Points, in no order, along strands that fork, close into loops and pass close to each other.
In the rows, zero is written as 128.
Points whose rows are less than 124 apart are linked; no others are. Some points are linked to none.
ros: [136 194 125 113  70 165 105  59  72 120 136 115 110 167 129  99 117 129
 148 134 109  82 126 136  77 125 155 121]
Laz: [152 200 152 143 104 167 129 122 123  72 161 125 130 160 111 118 118 148
 105 138 121 112 145 128  95  90  89  72]
Saz: [115 203  69 186 104  96 141 118 102 145 102 120  89 102 139 118 148 175
 174 142 152 121 111 104 168 112 121 142]
muduf: [158 187 116 160  67 155  90  78  85 108 128  84 119 150 124  87 163 144
 150 139 141 124 114 111  78 151 150 116]
gug: [110 111 197 140  80 149 109 103  80 141 152  88 143 146 121 121 168 169
 118  81 154 137 104 133 122 154 146 131]
zifa: [102 121 196 112  59 151 114  95  98 131 138  90 111 143 136 132 131 138
 114 111 128 103 114 139  92 159 127 110]
peb: [122 153 146 118  77 122 124 102  94 128 127 152 111 127  99 113  99 126
 177 112 135 129 115 143 121  99 121 111]
Zurez: [ 82 103 185 147  89 109 163 125 172 171 147  97 124 147 165 159 145 159
  77 128 137  92 136 131 185 133 133 101]
vul: [ 89  51 161  79 151 172 152  98 201 164 135 147 138 123 146 152  68 112
  83 143 100 132 158 131 135 179 167 116]
pif: [144 132 129 172 156 129 120 156 122 124 105 120 114 133 124 103 137 112
 137 145 140 145 130 123 162 124 176 152]
vure: [ 90  89 138 151 141 150 140 106 123 198  97  45 129 141 185 125 118 139
 145 125  93 106 117 119 167 186 222 132]
siti: [ 96 109 202 113 101 161 113 126 113 118 128  90  85 145 135 131 111 113
  88 120 111  86 140 142 108 161 154 128]
dusi: [116  85 136 127 141 171 134 158 152 161 122 110 129 141 137 119 117  84
  80 175 110 185 147 120 166 117 160 131]
Runub: [168 158  97  93  84 101 102 134 150  54 145 187 113 124  92 138 171 170
 131 131 153 155 147 102  73  66  46  78]
tume: [131 122 149 131 136 121 139 125 125 125 171 155 164 116 110 122 133 146
 106 107 159 122 154 125  83 153  94 137]
bif: [ 85 154 112 105 176 136 165  92 131 129  85 107 123 145 151 120  77 116
 163 141  70  43 169 146 176 108 131 159]
nin: [149  93  76 142 167  80 104 151 158  87 109 174 127  67  94 166 160 133
 157 116 157 170  95 104 125  99  67 153]
siru: [141 112  80 149 126 120 143 142  88 157 114 137 123 100 149 122 111  89
 165 138 121 114  87 128 137  93 138 129]
duso: [138 135 157 128  87 116 130 138 125 107 171 136 120 109 113 128 169 167
  91 118 175 114 153 108  84 145  87 110]
vomes: [173 199  85 137 113 119  88  99 120  51  98 157  99 104  97 111 171 166
 173 167 155 154 126  83 133  53 105 116]
sasag: [136 101 132 118 162 114 127 184 187 182 124 145 144 107 172 138 112 135
  71 122 125 181 141 114 167 150 179 110]
muk: [138 148 122  69 104 148 126 159 110  67 181 174 128 133  65 136 120 144
 120 103 143 157 111 151  73  95  36  86]
nibul: [142  61  93 115 181 113 118 186 131 101 140 180 150  64  94 143 149 108
 146 150 138 186  83 121 127 107  77 149]
zigo: [ 90  27 107 152 150  89 162 158 174 194 156 154 135 109 127 141 172 148
 111  98 158 195 109 126 117 147 119 153]
Bobin: [102 216  59 147  81 121 136 112  85 122  94 138  93 128 134 109 110 126
 189 157 137 105 125 122 131 128 118 120]
rurir: [139  74 155  82 146  94 117 170 179 103 141 175 129 136  86 128 135 120
 108 102 162 178 146 148 152 115 109 134]
nas: [140  93 131 116 130 131 106 158 110 112 134 147 127  96  98 103 113  82
 160 143 145 146 105 133  90 168 115 137]
sogo: [147 162 170 108  98 144 102 141 106  93 128 107  86 168 105 106 137  93
 100 140 134 132 141 135 122 106 122 138]
mip: [178 138  77 113 168 117 119 159 101 116  98 162 135 109 128 114 115 104
 178 129 129 130 108 132 150  85 108 132]
vem: [129 158  95 201 124  86 122 120 133 127 110 147 128  88 126 132 178 181
 166 111 169 148 120 101 134 122 103 146]
pozi: [127 104 132  86 144 159 155  93 130 125 130  60 116 148 141 158  64  89
 110 156  67  58 140 153 155 164 236 104]
kuv: [142 169  74 152  99  89  86 124 105  92  95 164 109  64 114 147 178 177
 172 120 162 164 105  84  99 127 101 132]
mak: [114 175 174 168 114 140 143 116 120 104 158 106 144 161 132 116 131 144
 104 138 126  95 142 133 135 129 137 101]
lat: [134 134 128  87 154 124 148 116 153 136 119 154 163 159 121 118  93 106
 148 115 115 103 151 148 154  94  48 156]
Nenod: [117 175 155 102 162 175 131 105  77  93 137 125 140 152 121 132  62 121
 134 119  80  79 147 157 107 126 146 121]
nobav: [117 131 121 173 106 120 129 120  93 181  99  69 134 132 166 126 142 134
 159 109 121 102 101 131 153 164 187 136]
ruto: [100  62  79 159 178  75 135 173 171 155 122 170 123  84 125 134 170 144
 133  99 160 187 110 124 129 128 106 191]
gonuz: [161 200 118  99  86 136 100 128 133  53 159 162  90 118  58 120 147 165
 113 119 167 169 118 133  70  97  60  92]
gurar: [149  92 147 123 150  69 110 192 187 108 138 154 134 133 104 150 164 153
  80  91 166 190 158 129 139 125 136 115]
rogak: [110  76 127 147 141  96 160 152 185 174 115 156 108 132 181 129 111 115
 136 109 121 104 126 141 157  91 107 123]
bibun: [124 226  87  77 115 158 130  56  72  88 108 137 125 173 128  94  84 125
 174 141  91  75 148 144 100 122 134 122]
rit: [148  73 141 128 129 101  95 185 133 106 163 144 135  86 100 151 181 126
  92 125 134 190 115 114  71 151 109 108]
Famuf: [172 193 135 165  83 115  99  95 116  94 141 104 131 132 112 105 171 152
 134 143 166 138 128 109 112 131 121 118]
butak: [101 183  87 115 108 131 159 114  93 146  98  92  91 130 132 117  86  78
 165 148 105  86 153 123 133 136 126 132]
Mopez: [153 174  72 144  79 115  75  90 102  66 129 167 123 102  89 152 180 176
 150 129 171 180  83  96  75 137 107 141]
niv: [149 137 132 120 140 152 117 129 121  93 159 156 145 116  74 103 102 102
 136 132 135 147 127 141  71 149  78 128]
saf: [134  90 134 131 141  70 132 187 204 173 146 147 129 117 154 147 160 151
  74  97 154 177 151 129 162 133 147 111]
revan: [126  98 132  77 169 164 157  84 181 146 103  99 118 131 153 164  51 101
 107 154  73  77 155 142 181 151 207 122]
lum: [169 121  68 143 196  91 130 197 187 122 114 164 141 111 141 160 145 140
 120 112 137 155 118 131 171  88  96 143]
Gedeb: [119  80 147  94 140 161 153 121 143 157 166 133 149 119 124 137  76  86
  94 138 119 125 133 148 128 175 157 133]
tun: [128  95  97 173 152  86 124 144 152 125 126 146 135  76 113 152 182 154
 137 110 167 178 123 102 124 128 103 171]
donak: [120 170 154 134 116 151 125  69  65 123 120  90 142 158 151 134  98 143
 138 119  87  64 127 141 101 137 185 124]
gaz: [119 127 156  93 174 131 144 123 161 130 153 165 164 131 114 112 102 133
 119 107 135 101 187 138 133 123  75 149]
vasas: [117  53 117 153 130 106 135 139 153 206 130 118 151 103 155 142 168 129
 102 119 145 169 109 121 142 161 134 158]
dig: [128 124 149 127 136 173 145 121 112 135 127  56 129 149 128 136  94  93
 126 151  90  98 139 144 148 165 216  97]
Paguz: [142 119 176 151 126 172 115 106 122 113 161  97 130 149  93  90 120 108
 133 127 136 138 121 152  87 154 166 121]
fazur: [156 111  96 148 202 107 128 188 183 162  99 150 132 109 176 126 120 126
 107 124 126 160 116 126 175 108 161 142]
balut: [ 83  74 142  87 167 178 161  97 197 177 103 136 128 131 159 149  62 104
  92 155  82 134 139 126 175 168 221 126]
Nen: [159 196 144 105 118 139  86 134  90  73 117 133  85 128  86  95 136 136
 130 128 141 141 144 128 122  77 103 130]
miva: [102  95  81 136 151 144 141 147  91 161 109 122 133 131 151 134 106  65
 152 155  87 130  96 140 134 121 143 152]
Zitap: [160 127 102 129 155 104 131 158 151 102 127 180 153 148 136 131 151 146
 142 127 130 129 133 117 119  56  56 102]
ket: [ 93 150 182 176  99 110 138 108 143 133 142  86 139 166 161 148 158 164
 102 136 126  84 144 125 150 145 120  98]
Kuga: [ 76 168 142 136 136 120 154  67 120 147 111 140 136 147 152 132 103 158
 159 119 102  69 162 137 155 101 111 153]
begi: [133  62 143 128  98 109 107 155 123 132 149 144 127  91 107 145 138  89
 124 131 136 160  99 130  89 134 102 133]
koma: [111  76 130 156 154 135 138 128 150 223 106  97 141 104 185 132 115 123
 117 132 107 151 117 120 144 172 187 144]
pude: [172 164  81  82 161 127 109 171 121  79  82 184 140 147 135 120 139 130
 172 125 130 125 113 116 133  61  49 125]
nupod: [127  63 101 105 180 132 138 187 127 146 115 184 136  90 129 123 128 101
 141 149 121 179  90 128 159  88  99 167]
nuveb: [ 80 114 137 157  68 104 156 105 110 165 142 119 137 127 134 156 161 152
 118 114 135 133 116 132  95 132  74 132]
Naki: [ 96 135 107  82 176 136 171  83 110 118  93  86 107 133 137 151  59  93
 152 131  63  36 166 139 155 144 170 159]
Vezus: [147  86 151 145 100 123 100 169 123 110 141 106 119  96 125 138 204 161
  88 128 179 145 127  89  95 149 112 122]
Fuz: [119  97 167 131 131 146 143 119 131 149 157 138 176 147 159 167 105 118
  63 122 108 101 130 144 127 155 155 123]
fikiv: [182 213 126 132  78 106  77  96 116  64 118 131  87 130 101 102 168 158
 150 148 149 154 124 118 127  76 120 105]
Zetod: [130 147 104  98 182 131 153 119 159 149 107 130 147 161 150 116  77  94
 158 128  94  85 154 146 173 107 117 155]
fenat: [123  66 117 118 170 146 129 148 125 162 121 143 146 117 132 113 117  69
 121 153  96 187 102 134 135 119 142 155]
ged: [ 96 148  99 138  96 119 128  86  49 167  91  28 125 165 165 117 134 128
 157 117  96  76 110 122 132 166 205 126]
bapib: [150 137 133 139 138 182 132 106 104 120 138  65 127 148  98  88 107  92
 155 157 113 111 125 138 100 146 187 106]
voki: [ 99  96 151 146 107  64 167 139 190 173 162 122 131 140 148 148 163 157
  91 109 151 127 151 133 170 130 117 119]
mami: [152 151 141 138  97 121 124 128 142  78 152 168 133 164  99 126 164 153
 125 141 146 130 147 115 103  56  65  83]
Kun: [132  99 168  98 169 156 122 193 123 127 150 150 144  86 116 126  98 109
  85 124 104 167 131 130 109 136 121 105]
pasaz: [124 102 156 165  84 151 122 136 100 156 143  76 165 134 130 131 182 179
 122  97 173 141  83 113 143 192 132 139]
fogi: [129 129 153 117 154 120 143 102 157 157 127 136 152 162 165 141  94 107
 103 123 107  90 147 147 180 123 153 152]
kob: [121 195 106  60 140 161 140  73  82  89 127 124 127 139 104 130  49 110
 163 117  81  57 141 152 118 135 130 122]
Tomu: [125 190 103 182  92  95 128 118  96 160  95  97 111 127 182 119 158 172
 167 119 149  89 109 101 156 149 146 129]
Fal: [119  90 177 156 128 155 119 117 144 133 150 100 147 153 107 104 146 105
  96 125 143 159 131 144  95 189 145 149]
Vemuv: [126 127 150  98 111 152 120 150 106 116 112 103  91 166 132 114 103  62
 108 149 112  99 141 141 123 127 142 133]

A fork is a point with three links, a tip a point with one. Leave the first point through the second and follow the links. Name the first fork or tip that comes.
bapib; dig: Zetod
vul; balut: Fal
pasaz; gug: fikiv

A piece is two or more points that can be reached from each other along the links. Count, over all rows, the pieces, the separate loops (a circle has one, a figure eight two, a Y none), the forks (points with three links) and the tips (points with one).
pieces: 3
loops: 3
forks: 12
tips: 12

Name the points in between on the shortest way along the links from the first point to the second, in order.
Zurez; mip: ket mak Laz mami Zitap pude
donak; zifa: ros muduf Famuf fikiv Nen sogo Vemuv siti
nin; fazur: nibul nupod fenat miva siru mip pude Zitap mami Laz mak ket Zurez voki saf sasag
niv; dig: tume gaz lat Zetod fogi Fuz Gedeb vul balut revan pozi
